Each row is a point on a landscape with many peaks, with its height.
A climber steps from a point to the highest of its 2 nearest points, and stops where none of them is higher. Distance is the straight distance between rows; heights are no part of it.
z_854: [ 23.8  19.4  11.6  17.9 -17.1   5.3 -20.9   8.8  24.6 -26.3  22.8 -11.9
 -18.6  40.4   0.4  -8.0   3.2  25.6  24.8 -11.9 -31.8  -4.6  44.9 -23.9
   5.7  20.3  14.6  -0.5 -25.8  37.6  11.6  14.2]  h=44.5
z_548: [-11.9 -63.8 -43.1  -8.4  23.3 -33.4  -2.0 -12.0  17.0  31.4   0.5  12.4
  16.0 -19.1 -34.5   3.5  -5.7  11.2   9.7 -14.0   5.5  10.8 -11.7  24.0
 -30.3 -14.5  -0.3 -21.0 -31.6  -2.8 -16.1  13.0]  h=22.2
z_453: [-18.6  47.6  15.9  -1.2  12.7  12.0   5.0  22.4 -30.0 -19.7 -28.0 -27.8
   3.4 -10.7  -5.5  -2.7  -1.9 -35.9 -20.9 -21.9   0.8 -11.5 -11.3 -15.5
  31.9  -6.5  -5.4  35.2  34.5  -1.8  18.5 -47.0]  h=31.9
z_873: [-24.1  22.0  15.4  11.5  25.7  18.1  28.3 -11.8 -24.8 -20.1 -19.5  -2.6
  -6.5 -28.4  39.3  12.1 -30.2  -3.6  18.5  21.6  14.7  17.5 -38.9  -9.9
 -25.1  -5.5  12.1   0.4  39.1   2.4  17.8  39.0]  h=41.4
z_22: [  5.3   8.9  23.3  -3.0 -32.4  17.8  10.3  31.5   1.2   2.2 -26.2 -35.7
  -9.4  15.7 -10.8 -21.2  13.7  -7.3  -2.8  18.5  14.5 -22.9  14.9  -1.6
  26.4  60.9 -33.1 -12.2 -33.2  19.0  -1.4 -13.9]  h=52.0
z_847: [ -1.9  33.8  21.6  -2.6  19.4   1.0  45.5  -4.8  -2.6 -21.9 -55.1 -19.0
   4.2  -0.7   3.3  32.6 -28.0  15.8  15.3   0.8  20.4 -21.5  -9.0 -15.4
  -9.6   3.0 -15.6  24.1  15.0  23.2  47.2 -17.9]  h=7.9
z_99: [-28.2 -24.6 -34.1   2.9  12.3   6.4  14.0  -7.0  -7.5  19.7  27.9  27.9
 -28.5   5.5  34.7  -9.6 -16.4  -2.5 -16.4 -13.6  -7.5  12.5  11.3  -1.0
   2.5 -27.0   2.4  33.3  39.4 -29.5  -4.1   2.3]  h=11.9
z_171: [ 17.0   1.6 -23.7  17.3 -25.9  -1.8 -27.1   0.2  24.2   8.4  29.3   7.6
 -19.7  31.3  -8.7 -37.8   6.0  23.9  24.3 -14.7 -21.8   0.9  23.3 -11.7
 -22.9   9.1   0.2  -1.9 -32.3  10.3 -15.4  34.6]  h=41.7
z_878: [ -3.7 -14.9 -26.5  -2.2 -11.0   5.3  25.4 -14.1  24.1  45.6  23.6   9.8
 -20.6  24.3  31.8  -9.9   4.8  -7.9  -5.2   3.8   1.9   7.9  54.9  -4.0
  12.6 -30.5  11.2  38.8  14.3 -45.3   0.5  -1.9]  h=9.9
z_217: [-11.4 -10.7  46.8   0.5  22.1 -13.6  -2.6  -8.6  10.1 -20.6  -3.7 -31.1
  32.7  -8.1  29.7  49.2 -14.4   2.0  18.4  10.6  16.5   0.0  11.5  33.1
   9.9  27.5  27.6  -6.3  21.0 -11.8   9.0   5.3]  h=67.2
z_419: [-18.6 -45.4 -30.2 -16.4  26.4  11.2   3.2  18.4  -6.3   7.2  30.6  45.2
 -27.9 -12.5  23.8 -20.7  -9.0  18.2 -21.8 -31.6 -15.7  -0.8 -28.4   8.3
   8.9 -38.7 -15.6   0.5   7.5   6.7  -7.5  -2.6]  h=14.8
z_880: [ 16.3  20.3 -36.7  -3.4   3.6  14.1 -20.9  21.4  16.3  16.6  33.5  42.5
 -21.7   7.6  -0.9  -9.9  26.6 -18.6 -15.9  -3.8   6.3  -2.2  -8.0  -5.7
 -15.1 -48.9   6.0   1.5   4.0  27.6 -22.6 -21.6]  h=40.0
z_933: [-37.6 -66.8  29.2 -18.5  31.1  -7.3   2.5  -7.9  25.3 -53.4  18.0 -18.8
   8.2  13.1  46.3  36.7  -2.3  15.3  19.8  -8.6   3.0  14.5  37.7   3.6
  -5.0   4.2  30.4   0.9  29.2  27.5  25.1  10.4]  h=14.7
z_198: [ 14.7 -15.7   1.1  12.4  10.9 -13.8 -21.0   2.4  -4.0   4.2   9.3   7.0
   4.4 -24.3 -48.4  22.4  12.6  24.1  34.3 -19.9 -18.6  -3.3 -26.5 -16.1
 -32.7   0.7  16.0 -22.7 -16.0  38.0 -15.3  13.4]  h=13.5
z_170: [  8.3   6.2  13.2 -14.3 -12.2 -26.5  22.8  -6.7 -34.1   0.8 -16.0  22.1
  17.5 -12.3  28.1  -8.3 -11.4 -38.1 -46.7  20.6  14.4  22.7 -27.0   0.0
   7.1  28.5  -9.5  -2.7  -0.5 -14.7  -5.3   5.6]  h=35.9
z_827: [ 13.9  -7.4 -17.9 -28.3  10.2 -12.0   1.4 -45.0  -2.9   4.9  30.8  11.5
  -2.8  13.9  12.6  19.8  -8.5 -24.7 -33.4  28.5  30.2  17.1  34.3  13.3
  17.4 -18.3  27.0  -8.3  -3.0 -14.2  13.4   5.2]  h=27.8
z_221: [ -2.7   8.1 -19.2 -20.2  14.2   3.2  19.3  10.2 -20.3  27.3 -39.6  16.7
  43.4 -56.1 -38.3 -14.8  -1.4  16.6 -10.7 -16.2   5.5 -21.2 -57.3  26.9
  -8.1 -30.6 -25.2  -0.5   5.9 -10.6   6.0 -24.9]  h=32.8
z_46: [ -6.1 -67.6   2.3  11.8  28.3  -7.7 -24.8 -18.0  21.4   4.1  31.6 -21.9
  -8.1  -8.2 -16.2  49.2   3.6  15.5  39.0  -5.7  -7.8  12.9  26.8   0.6
  13.5 -16.7  22.3 -35.9 -24.3   6.2  -3.9  14.9]  h=9.7
z_137: [ -8.5  43.2  30.2  17.1 -19.2  21.3  -5.7  27.1 -22.1   7.5 -29.9 -27.7
 -22.6 -15.0 -14.8  -9.2   9.2 -30.9 -13.0   9.7  -8.4  -9.9  -6.1 -14.3
  46.5  16.0   6.2   2.7  13.4 -16.1  14.0 -51.0]  h=27.1
z_229: [ -3.3  19.8   5.8  10.2  61.9   3.8 -12.3   2.6 -16.5 -39.9  -3.0 -19.4
   1.4  -1.2  -4.2  53.4 -18.1   9.3   6.8   3.6  27.7 -23.9  19.0  -2.9
  11.7  16.0 -19.7   4.6  -1.0  29.1  17.6 -20.7]  h=42.1
z_7: [ 47.1  18.5  -7.2  -0.2 -55.1  17.8  -6.5  22.6  17.2  16.9  26.8  19.5
 -34.5  15.4  22.6 -29.4  29.6 -21.1 -30.9   2.1 -10.9   2.3  22.9   8.0
  16.2   0.6 -20.9 -11.9 -39.8  22.1 -10.2 -14.3]  h=40.1
z_291: [ 26.4  41.2 -21.2   1.6 -62.7 -16.8   0.3   2.3  -3.7  52.1   6.2  22.0
  17.4   9.1 -19.5 -58.6  33.4 -19.4 -25.1  16.6   5.9  -7.8 -20.1  -7.5
  -9.5   0.6  -5.5   6.8 -15.7 -33.3 -14.4  13.0]  h=50.3
z_19: [-23.7  -8.8 -17.6  -0.9   6.0 -22.4  27.7 -17.3 -12.3  -4.5  -9.3  13.0
   3.2   4.2 -14.4  12.2 -29.8   2.0  23.8 -27.7   2.7  -6.3 -16.5   2.0
 -56.0   6.8  15.6   8.2  40.6  20.2   8.6  20.9]  h=24.3
z_610: [  4.5  20.1 -31.6 -16.3 -11.9   2.4  -6.2  -1.3  -3.6  43.2 -19.1  11.6
  28.7 -27.2 -56.8 -12.7  10.0 -10.1 -13.2  14.3  22.6 -18.6 -31.2  29.8
  -5.4 -15.9  -7.0  -8.9  -5.6 -34.2 -21.5 -23.0]  h=48.5
z_175: [ 20.3   9.8  -0.5   9.8  -9.4   1.0  11.7 -17.2  -1.4  32.6  -3.9  -3.5
  -2.6 -11.3  -7.0  13.9  -3.0   1.1  -0.9  13.8   1.2   0.2   9.1   1.4
   2.9   3.9   3.8   4.7  -0.1 -22.9  -1.2 -23.2]  h=39.9
z_577: [ 17.5 -36.1   6.0   3.1   5.8   2.2 -31.8 -14.6   6.9   3.3  41.3  12.6
 -11.7  -7.6 -28.8  12.3  26.0   4.7  23.2 -29.9 -26.3   0.7   7.7  -9.9
   4.9 -23.6  27.2 -16.9 -18.3  11.4 -15.4   9.2]  h=11.4
z_5: [  6.9 -33.5 -52.9   6.9  18.6 -33.8   2.3 -39.7   7.1  22.8   8.1  23.2
  -8.4 -14.0   3.7  20.6 -19.5  -5.3  -5.7   6.3  20.1  27.3  12.0  16.8
 -38.2 -15.1   2.0 -12.2 -12.5 -15.4  -2.2  -0.3]  h=27.0
z_660: [ 10.7  26.1  48.4   0.9  -2.1  16.3   4.9 -11.8  17.3  -6.0   4.0 -12.0
  -5.2   2.4  32.8  37.9  -2.3   8.5  18.2  20.3  12.7 -11.1  32.5  14.1
   7.0  21.4  44.4  13.2  14.0   6.7  24.6  -9.3]  h=57.3
z_6: [ -5.1   7.8 -30.5  -3.0  19.4  20.7  -5.7  11.5 -19.1  -1.3   9.5  32.5
   0.4  -3.0  -9.3 -20.3  21.9 -35.3 -10.8  -3.0   3.9   5.7 -19.8 -29.7
  -9.1 -46.5 -19.9  17.1  27.7   8.2 -25.6  -2.2]  h=47.1
z_304: [ -5.7   8.1   9.5   4.5 -37.1 -17.2 -17.1  15.7  26.7  10.4 -10.6 -14.7
  12.2  18.4 -20.4 -28.6  11.5 -26.3  25.8 -16.7  -7.9   7.1 -22.4  20.7
 -37.0  21.0  22.6 -12.2   6.4  13.7 -35.9   6.0]  h=18.1
z_330: [ 23.4 -17.4  -1.8  11.7 -21.0   7.8 -13.2   6.2  12.1   1.4  35.7   9.1
 -48.8  42.1  45.1  -8.3   6.1 -12.1 -14.2  26.8   2.2  16.7  37.7   9.3
  10.9   5.0  -8.3 -10.7 -21.3  15.1 -10.6  12.8]  h=40.6
z_143: [ -6.3 -26.6  29.2  -3.0 -33.9 -17.4  12.7  22.7   6.6  16.7 -24.7 -55.5
  -8.4  29.0 -23.8   2.8  -9.8  25.5  11.8  19.6   4.8  -2.8   1.9  -1.7
  27.0  64.6 -15.8 -23.1 -32.7   6.1   1.3   1.3]  h=58.3
z_80: [ -3.9   0.6  15.8   5.0  32.7  -7.5 -25.0  -6.2  15.0   5.9  35.3  11.7
  14.8  22.6  25.5  14.1  -5.5 -14.3   7.3  -9.8  -8.8   6.2  24.2  16.4
  29.1 -12.9  36.0  21.4  10.3 -34.4  -9.4  13.0]  h=13.8
z_185: [-23.6 -16.1  24.6  30.8  19.9 -10.9  24.1 -14.0 -54.1  -3.5 -26.0 -23.6
  24.1 -43.2  15.5  25.2 -28.7  -4.2  18.6  24.9  -7.7  28.1 -31.3  -4.6
  -0.4  18.4   0.4 -17.2  38.0 -15.1  11.5  39.2]  h=36.3
z_830: [-20.2  25.3  -3.3   5.9  12.5  14.1  18.3  17.7 -13.1 -19.9 -28.6 -12.0
  -3.8  11.3  -2.9  -8.8   2.3 -32.0   3.5 -17.9  10.7  -1.3  -5.2 -32.3
 -21.7 -17.1 -20.4  33.6  38.2  28.8  -8.9 -21.5]  h=38.8
z_298: [ -6.8 -47.9 -20.6 -16.0  20.6  -4.0   2.3   8.4  18.2  20.1 -13.4  -7.8
  -2.6 -11.1 -38.1   3.0  -8.3  30.7   2.7 -27.2 -21.6  -3.8  -7.9   3.0
  16.8 -23.3 -18.4  -8.0 -32.3  -5.8 -11.2 -28.2]  h=17.5
z_220: [-18.9 -18.8  14.2 -22.3  31.0  30.3   5.1  28.5 -10.0   4.5  -3.2   9.2
  -1.6 -24.5  14.2 -26.8   2.3  17.1   2.5 -21.8  -0.2  -9.9 -57.8   3.9
  16.6 -35.2 -18.7   2.4   2.6   6.8   5.7  -8.3]  h=18.9
z_348: [ 20.1  26.6  19.4  -5.5 -43.9  29.7  -9.1  45.6   9.8  31.5  -6.9   5.4
 -21.0   5.0  -3.8 -47.1  37.1 -26.8 -15.9  10.6  10.9 -20.8   2.7  10.7
  33.0  14.4 -20.0 -12.2 -31.4  11.1 -12.1 -22.2]  h=45.3
z_824: [ 13.4 -28.5   1.5  -3.8 -14.2  14.8  -8.8 -14.7  54.0 -25.6   8.5 -11.6
 -36.2  49.2  53.2  -8.2  -4.4  17.0  -0.8  27.3  -2.6  22.2  42.4  16.7
  14.7 -17.9 -12.2 -15.9 -36.6  -3.3  16.9  17.4]  h=42.5
z_833: [  5.2 -23.5 -22.7 -29.7  25.3  11.1   1.8 -20.9 -13.3  -0.4  16.7   7.1
  -8.6  12.5 -24.0   8.9   4.7 -28.1 -25.0   8.1  11.8  10.4  16.2 -17.2
  26.8 -32.5  -2.4 -12.8  -9.4  11.6  -5.4  -6.7]  h=23.6
z_296: [ -2.6   0.2   7.1  -7.7   0.4  35.2  -3.4  13.4 -19.5  21.2   2.1  36.3
  14.3 -43.5   3.8 -42.5  19.6  14.7   0.6   0.6 -18.4   0.4 -73.8  -0.5
   9.9 -51.5  -1.9  -4.6   7.3 -19.1   0.3  15.6]  h=23.2
z_503: [ -8.0  12.6 -18.3   1.2  57.0  17.5 -14.1 -27.9  -7.9 -21.5  19.8   9.3
   2.6 -19.0   1.0  36.3 -21.0   8.9  -3.2  -0.8  10.9  -6.4  23.3   3.5
  15.8 -18.3   8.1   0.6   5.7 -12.0  13.1   0.4]  h=36.0
z_704: [  9.2   4.1 -56.6 -11.3 -35.1   6.1 -16.2  21.1  37.5  38.5  48.1  47.6
 -20.2  -0.4   3.6 -24.9  18.3  16.4 -24.6 -19.2  -5.9 -12.2  -5.7  26.9
 -16.7 -40.5   4.7  -3.6  -3.8  -4.8 -14.1 -18.0]  h=34.7
z_900: [  3.5 -11.4  11.2  -4.2 -32.3 -17.1 -10.3 -12.1 -12.7  -8.0  -2.6 -22.9
   3.2 -12.6 -50.3  -7.1  10.4  -9.3  12.7 -13.1 -15.1  11.8 -25.0 -15.0
 -21.1  14.4  11.6 -39.5 -18.6  11.1 -22.1  22.5]  h=15.8
z_116: [  6.0   0.3  24.1  -5.8 -11.6  34.5  -0.3  -3.7  21.6 -27.7  18.2  -4.4
 -25.7   1.4  53.8  13.9  -2.2  11.1  -5.8  -3.3  -1.5   0.9  38.0  25.3
  12.4  -0.5  10.1  13.4   7.7  -2.8  16.9 -15.4]  h=51.4
z_926: [ -6.7   6.2  29.0 -22.2  13.2 -11.7  34.5 -25.6   8.1 -62.6 -44.4 -17.8
  22.5  18.2  14.5  37.3 -13.6  28.5 -11.7  11.4   6.2 -10.0  37.3 -16.9
  -7.6   0.5  -5.4  35.3  23.2  28.4  59.0 -17.9]  h=10.0
z_433: [ 12.7  56.9 -40.4  -2.2 -43.2  -6.1 -12.7  21.1   3.9  51.3  19.3  39.7
  24.6  -7.2 -26.0 -27.0  23.8  -0.4 -22.5  16.1  11.1 -30.5 -23.7  28.1
 -11.6  -1.2   8.5   9.1  11.9 -36.4 -10.0 -21.1]  h=70.3
z_846: [ 11.5   7.6   2.5   7.6 -19.3 -37.6 -21.9  -7.6  -0.1 -23.2   8.5 -22.1
  -2.4  50.0 -27.8   9.0  -9.4  -4.4  -0.8   3.8 -12.2  11.9  29.0 -19.1
  -5.1  37.1  18.1 -16.5 -19.5  32.6  -0.1  20.3]  h=48.2
z_652: [  4.8  80.2   2.8  17.9 -20.9  20.2 -10.9  -2.9  -0.3  21.7  -1.6   4.9
   9.5  15.6  -1.0 -35.2  10.0 -25.5   1.5  29.3  11.9 -13.7  13.6 -11.8
  17.0  12.9  11.1  17.1  -6.9 -38.7   0.0  22.0]  h=6.5
z_935: [ -9.4  20.4 -23.9   5.5  13.6  -9.4  17.5  -3.1 -44.1 -25.9  -1.9  29.1
  12.7 -32.1  -5.9  10.4 -21.5   8.6  -8.0 -38.8   1.3 -17.1 -29.0  -2.4
 -42.5   6.3  -7.9  15.3  38.2  22.2  14.5   0.8]  h=30.9
z_507: [ 15.7  18.4 -17.1  15.2 -45.6 -14.6 -16.3  21.0  15.2  33.6 -29.3 -16.4
   2.4  19.0 -39.5 -47.1  24.2 -29.7  -5.4  17.0 -14.0  13.7  -9.9   4.0
  -8.4   2.2 -22.3   0.9 -27.9 -24.1 -37.0 -11.2]  h=40.5
z_273: [  9.1  -4.2   1.6  -9.2   7.6  -4.6  25.6  -5.0 -25.3  12.4 -43.7   5.7
  36.7 -43.4 -27.2  -2.9  -1.3   0.6  -1.8   2.7  10.7  -2.2 -40.0  -0.2
 -15.6   8.1 -35.2 -17.3 -10.8   6.1  -6.9   3.3]  h=24.1
z_197: [ 11.3  35.9 -30.0  -6.9 -21.7  32.3   2.6  -2.2  22.8 -20.9   0.5   6.9
 -14.9 -22.2   5.3 -15.7   6.5  17.3  -2.3 -30.1   1.1 -13.6   2.6  -0.4
 -31.7 -19.2 -16.9   1.2  -6.1  13.5   5.8 -21.0]  h=49.9
z_731: [ 13.7 -44.2  20.5   4.0  13.3  17.0  12.2 -23.4   7.9  23.6  -2.3 -29.0
 -13.1 -15.2 -21.9  29.9  14.9  19.1  48.8  20.5   4.9   8.2  20.3 -23.2
  10.2 -20.3   5.8 -22.3 -14.9   1.8   3.3   2.1]  h=10.4
z_898: [  5.8   0.6 -20.6 -16.6 -11.7  14.5  -6.7  10.0  14.0  31.5  18.1  42.2
   3.3 -39.5  13.8 -20.2  10.1  28.4 -17.8 -15.5 -12.0 -11.8 -46.2  36.7
  -0.3 -45.5   0.7  -6.5   2.2 -33.6  -3.7 -22.4]  h=28.6
z_701: [-12.5  26.6   5.8   8.8 -21.0  28.1 -19.1  46.4 -30.0  18.7  -1.1   4.3
  -9.0 -19.5 -28.9 -27.2  34.1 -20.5 -18.4   1.8 -10.3 -19.1 -29.4   1.5
  33.7  -5.2 -14.2  10.8  17.9 -25.0 -12.1 -35.5]  h=27.2
z_87: [-10.8   9.3  -6.0   6.7  35.1 -10.8  -6.5   4.0  44.1 -10.5 -39.7 -26.2
  26.0  27.0  -9.6 -15.2 -12.2  -4.4  18.7 -23.7 -14.2   4.0   2.0 -10.4
  -0.5 -21.8 -16.1  18.8 -14.5 -16.7  -8.9 -18.4]  h=40.9
z_757: [-16.5  -7.8  43.0   3.0  10.1 -31.1  10.0  22.8   8.1 -11.9 -42.6 -50.7
  39.4  19.5   6.7  10.6 -18.3  12.1  15.6  -2.8   1.2  -2.9 -19.7  -1.5
  22.7  46.3 -21.7  -7.8 -10.0  -8.7   1.4  -2.9]  h=50.8
z_530: [ -9.5  14.3  20.8  -5.9  21.8 -18.0  22.5   0.3  26.8  -7.6 -53.4 -37.9
  42.2  38.9   2.6   7.7 -15.7  -7.6  19.6   0.3  12.4 -12.3  18.4   1.1
   8.5  17.1 -19.5  25.7  -2.6  -8.8   0.0  -7.0]  h=45.5
z_384: [-19.3 -45.6  -2.8 -13.2  35.4   0.2  -2.5 -17.9  19.9 -46.0  11.5   1.5
  10.7   0.8  19.0  18.2   7.4 -23.6   3.6 -26.4   1.4  21.8  28.4  -0.7
  -8.7 -14.2  11.1  -5.1   8.3  18.2  -3.5   1.5]  h=17.1
z_124: [-15.7  21.2 -30.7  24.1 -30.4  22.5 -42.3  70.8 -21.8  11.4  23.8   9.6
 -22.6  19.1 -49.5 -44.5  35.4  -6.7  -7.5  -4.2 -20.3 -30.3  -6.6  10.9
  10.1  -3.6 -21.4  20.0  19.9  -7.7 -30.7 -24.4]  h=32.6
z_536: [-21.4 -38.6  30.7 -22.7  33.5  14.6  26.1 -15.1 -14.1 -52.2 -12.8 -20.3
  -1.0  -8.4  31.2  37.7 -11.7  32.2  -1.6  12.6   4.6   8.1  15.7 -15.1
   9.4 -13.3   2.0  13.9  22.9  32.6  47.1  -4.5]  h=12.1
z_991: [ -9.7  67.6   6.4  -3.1 -24.2  -5.2   1.1   7.2  13.4  19.2 -31.9 -16.7
  16.4  38.8 -22.2 -46.4  -8.9 -24.2  -1.6  10.4  -1.9  -8.4 -20.6 -11.3
  17.9  14.7  16.2   2.5  -8.4 -14.8   2.1   0.7]  h=5.0
z_681: [  8.4 -21.4   7.6   2.1  14.7 -54.8  -0.4 -18.4 -15.4 -35.8 -14.7 -23.9
  26.5  18.7 -38.8  49.0 -19.6  21.2  -8.4   0.7 -14.5   6.0  23.1 -15.2
   0.4  45.2   0.7 -11.3  -7.9  21.7  13.4   0.9]  h=42.6
z_574: [  5.6 -49.8  26.5  -4.6  16.1 -15.2  38.1 -18.8 -32.6  17.2  -9.1 -15.1
  22.4  -4.1   8.4  16.8  -1.1  10.1   3.4  26.4   4.2  15.6  10.5 -27.3
  21.1  15.3 -16.5  10.4  -1.7  -9.7   2.8  31.8]  h=13.7
z_800: [-16.3  12.1  30.4   0.2  35.6  18.9   4.8   8.3 -14.5   8.1  12.1  16.3
  13.8 -34.7  44.2   7.6 -16.7  19.0   9.7 -15.2  -8.5 -13.8 -16.7  10.5
  16.6 -15.5  24.9  35.9  29.3 -24.1  13.7  10.2]  h=18.5
z_98: [ -8.1  11.6 -36.8   2.6  -1.9  -9.1   1.9 -15.2 -16.9  14.8 -11.0  18.5
  -6.6 -14.2 -23.7 -13.9  -4.1 -22.0  -5.0   5.6 -11.4  25.5 -46.1 -21.8
 -31.5 -46.7  11.6  -9.8  32.5   0.4  -7.6  -2.6]  h=59.9
z_183: [-32.8 -31.6  13.2  -4.9  50.2  15.3  -7.3   1.6  21.0   8.8  29.6  22.1
  18.4  -4.8  36.0 -10.5  -2.9  19.0  33.3 -30.3  -6.5  -5.9  -8.3  18.4
  13.2 -31.5  21.4  17.2   9.4 -34.7  -3.5  32.0]  h=15.7
z_883: [ 18.9  33.6 -16.9 -25.0 -25.5   3.4  26.4 -49.9  -5.0  14.1   6.2   7.4
  15.2 -14.1   9.8   6.1   0.4 -17.0 -30.8  21.2  15.1   4.7  22.8  -5.5
  13.4 -24.5  24.3  10.9  11.7 -40.1  20.0   0.3]  h=33.2
z_738: [ 18.0 -42.5  45.0 -15.8 -20.8  -4.6  -6.1 -30.5  19.4 -34.1  13.2  -8.7
  -6.4  42.1  56.2  -0.6  24.5   2.3 -14.7  48.8   4.9  28.3  49.7   0.6
  11.3 -10.2   7.4  -4.2 -15.0  -2.5  16.4  37.4]  h=44.7
z_861: [-29.9 -18.2   4.1   5.9  37.7 -12.5 -19.4  17.8   8.1 -45.3  -1.4 -46.1
  -7.3  12.7  -1.8  52.5 -25.2  16.9  19.1 -14.8  13.2 -12.3  20.3  22.0
   4.4  24.3   4.2  -8.0   9.4  29.7  18.9 -19.7]  h=48.3
z_77: [ 30.1 -38.9  28.0 -23.1   3.5 -18.9  32.1 -22.8 -35.1  -8.8 -20.0   1.8
  19.6 -25.6 -12.4  37.7  -1.1  20.6 -25.5  28.0   1.5   8.2   2.4 -21.1
  17.1  27.6 -14.7 -19.2 -20.0  28.0  27.8  -6.0]  h=16.5
z_237: [ 25.4  -5.0  36.5 -22.2 -15.8  16.1  -1.7 -14.9  32.3 -59.7  -1.1   3.3
  12.0  15.1  63.1   2.0  18.0  10.5 -17.5  13.4   2.9   5.9  51.4  18.4
  -0.6  10.9  -6.6  12.3 -20.7  12.0  12.6   1.4]  h=47.5
z_539: [ 17.8  -2.7  10.3  27.9 -17.7 -16.0 -28.8  20.8 -12.7   7.7  18.0  13.6
 -30.8  12.3  -0.6 -18.7   0.1   5.6 -15.2  -0.6 -29.0   7.2 -27.8  -7.0
  22.2  20.3  -8.8 -18.1 -28.7 -14.1 -16.0  10.8]  h=48.1
z_939: [-16.1 -16.1   8.1  -6.7 -28.0 -33.0  21.5 -17.0  17.8  -8.5  -9.4 -12.9
  16.2  28.1 -10.6   4.1 -10.6  -9.2  27.1 -29.3  -4.1   3.5  11.2  12.5
 -49.2  27.9  35.9   3.4  23.7  22.1  -5.9  12.6]  h=20.5
z_310: [  3.0  -5.0  -9.1 -15.1  15.6   0.6 -23.0  13.1  -1.7 -31.2   9.2  -7.6
   2.9  10.7 -20.3   9.2   8.2 -32.6 -15.2 -26.4  -3.3   4.2  16.4  -3.5
   5.8  -1.5  -5.1 -10.2  -4.8  34.4 -24.8 -24.9]  h=20.0
z_235: [ -0.8 -13.4  19.0  19.0 -26.7 -16.7 -35.3  16.1 -10.0 -11.9  38.6 -22.6
 -35.2  31.2   3.1  -6.4  -8.2   1.9  -5.5  16.6  -7.0   9.4  -6.3  10.2
  22.5  54.4   3.8 -42.5 -27.6   0.5 -13.9  38.5]  h=53.6
z_438: [ 30.2  16.2   9.4  -7.1  -1.5 -19.0  46.8 -34.0 -24.1  -7.9 -47.9  13.3
  28.8 -23.7 -10.3  17.6  -9.9   1.5 -10.5  21.8  17.3   0.7 -16.9 -32.9
 -20.3  17.5 -18.7  -8.6 -21.5  20.6  24.6  15.9]  h=19.9
z_49: [  5.0  -7.2  41.3   7.6 -13.8 -30.3   0.2  28.0 -17.7  -1.5 -15.4  14.1
   0.1 -10.7  32.9 -23.3  -7.5 -10.6 -29.6  -2.4 -15.8  14.5 -55.0  -4.8
  18.7  37.5 -12.0 -10.2 -14.9  -7.2 -10.4   3.2]  h=41.8
z_134: [ 13.0  26.0  22.3  22.6 -11.8  15.2   0.7  11.7 -29.9   3.5   3.1   9.5
 -10.9 -21.0   4.8  -1.6  18.1  -2.6   6.1  13.2  12.7 -14.5  -1.1 -14.9
  -2.1  43.2 -12.2   3.3   0.7   2.6  -7.5   0.8]  h=46.3
z_975: [-14.0  33.9  -9.0  -9.9   5.3   5.3  14.8  -7.8 -17.4   0.1  12.5  28.2
  15.9 -35.2   9.9  -0.4 -22.1  30.5  -3.6 -33.9  -1.6 -29.3 -25.4  18.5
 -18.0  -5.5  27.9  26.5  40.5 -13.7  24.0  -1.4]  h=23.3
z_211: [ -9.8  31.1  29.6  19.0 -38.0  26.5   0.1   8.5 -33.4 -26.9   6.0  -9.1
 -44.8 -15.3  23.9 -11.2  11.7 -26.1 -13.6  32.7  10.3   5.4   8.9 -22.1
  19.8  50.7   8.8 -13.6  12.1  -3.7  14.3  10.7]  h=52.6
z_892: [ 19.3  25.2 -20.6  -2.9 -17.1  10.8  -7.9   9.3  33.4  -6.9  17.1  12.8
   3.0   4.4  15.1  -2.2   9.2  -4.0   5.7 -27.5   8.1 -19.2  41.9  24.7
 -33.7  13.2   4.0  15.9  -1.1  25.0  -9.2 -19.9]  h=58.0
z_796: [  9.5  48.3 -11.6  11.3 -12.7  11.4  10.2  -3.1  -4.7  42.4  18.5  17.7
  -1.6  21.6  34.3 -16.9   9.9 -21.7 -20.1  21.4   4.9  -8.3  32.4 -16.9
  20.5 -17.0  -1.6  50.8  21.4 -49.7 -11.3  16.2]  h=8.1
z_688: [  3.2   6.8 -27.1   4.8   6.7 -17.7 -22.9   6.1  26.0  14.4 -29.7  -0.9
  24.5  10.2 -30.5 -28.5  13.5 -26.5   0.9  -7.0 -15.8  19.2 -19.5  -5.4
 -17.3 -38.8 -16.2   4.7 -13.6 -22.4 -35.3 -16.3]  h=36.1
z_32: [-15.0  -8.0  10.6   9.1  24.9 -17.7  -8.1 -20.2  22.5 -30.7 -17.1 -27.6
  17.0  -8.7  -7.3  64.0 -30.1  15.0  31.0  -0.7  12.2  -2.4   1.4  38.0
 -25.2  17.3  18.4 -30.5   4.8  17.9  15.1  -1.7]  h=56.4
z_187: [-21.3  16.0   0.7  22.0 -35.7  17.1 -21.3  12.9 -14.8 -15.5  20.7 -31.6
 -44.1  31.9   5.1 -17.7 -14.8 -17.7  -2.1  17.4  -4.2   9.1  24.4  17.5
  17.1  46.0   5.3 -18.7   8.1  -6.4  -5.3   9.2]  h=58.5
z_131: [  0.8 -64.7  14.6   4.3  29.0  11.1  23.0 -20.6 -18.0  12.7  -1.9 -13.3
   4.7 -25.0   9.9  18.8  -7.5  32.8  32.2  13.5  -4.4  24.6  -8.6 -25.8
   7.3 -17.2  -8.5 -25.2  -7.8  16.0  10.8  38.5]  h=12.0
z_832: [ 14.3  -5.2 -39.2  22.8  22.8   6.3  -9.5 -27.8 -14.8  15.5  36.8  41.6
  -4.5 -36.1  21.9  23.7  -5.8  14.0   1.1   7.2  16.1   1.9  19.7  14.1
 -19.6  -1.4  -8.8   3.9  -0.6 -20.4  -9.0  13.7]  h=31.3
z_199: [ -4.7  15.8 -22.6  -8.3  14.1  16.8   2.3  -4.1   0.2 -46.0  -5.3   7.9
  -7.7 -28.3  -4.5  15.6 -12.0  12.9   6.2 -34.0  28.2 -22.6 -11.8  20.1
 -45.4   9.4 -19.5  -6.7   0.9  38.5   6.9  -8.4]  h=40.4
z_31: [-15.8  26.1  14.7  24.3  15.6  -2.6  -3.6  10.8  -7.2  10.4 -22.9  -3.6
 -12.5  -1.3   0.3  -9.9  -8.2  -8.9  23.1  15.9  -8.6  16.7 -63.3 -26.6
 -12.5 -10.5  14.9  -2.4  27.7   3.3  -1.4  12.8]  h=48.0
z_282: [  8.3 -44.9 -36.6   9.0  -3.4 -31.5  -8.2  -4.6  28.1  38.9  -2.5 -11.7
 -18.1  27.0 -46.2  -7.6  -6.5  28.5   5.9  -8.7 -30.3   8.5  23.0 -20.5
  -2.7 -12.1 -16.7   0.2 -52.1 -15.1 -17.7  -3.0]  h=14.6
z_395: [-11.6   0.5 -44.9   5.6 -30.2   6.5 -16.5  20.6  -3.7  18.9  21.8  10.4
 -20.2  16.6 -49.3 -39.6  15.1  15.4   5.3 -14.2 -11.9 -20.8  -2.9  -1.5
 -24.8   1.6  -6.9   7.1   6.5  -0.5 -30.5   7.4]  h=37.6

Call two points neighbours if one is among the 2 nearest of the other. Go from one point of each pair to the other, from neighbour to neighbour, staying as high as possible. Name the lowest point that can't be avoided.
z_143, z_98 => z_77
z_98, z_846 => z_137
z_433, z_217 => z_688
z_143, z_217 => z_7

For each start below, name the point where the climber stops.
z_298 => z_217
z_731 => z_433
z_330 => z_217
z_933 => z_187
z_46 => z_935
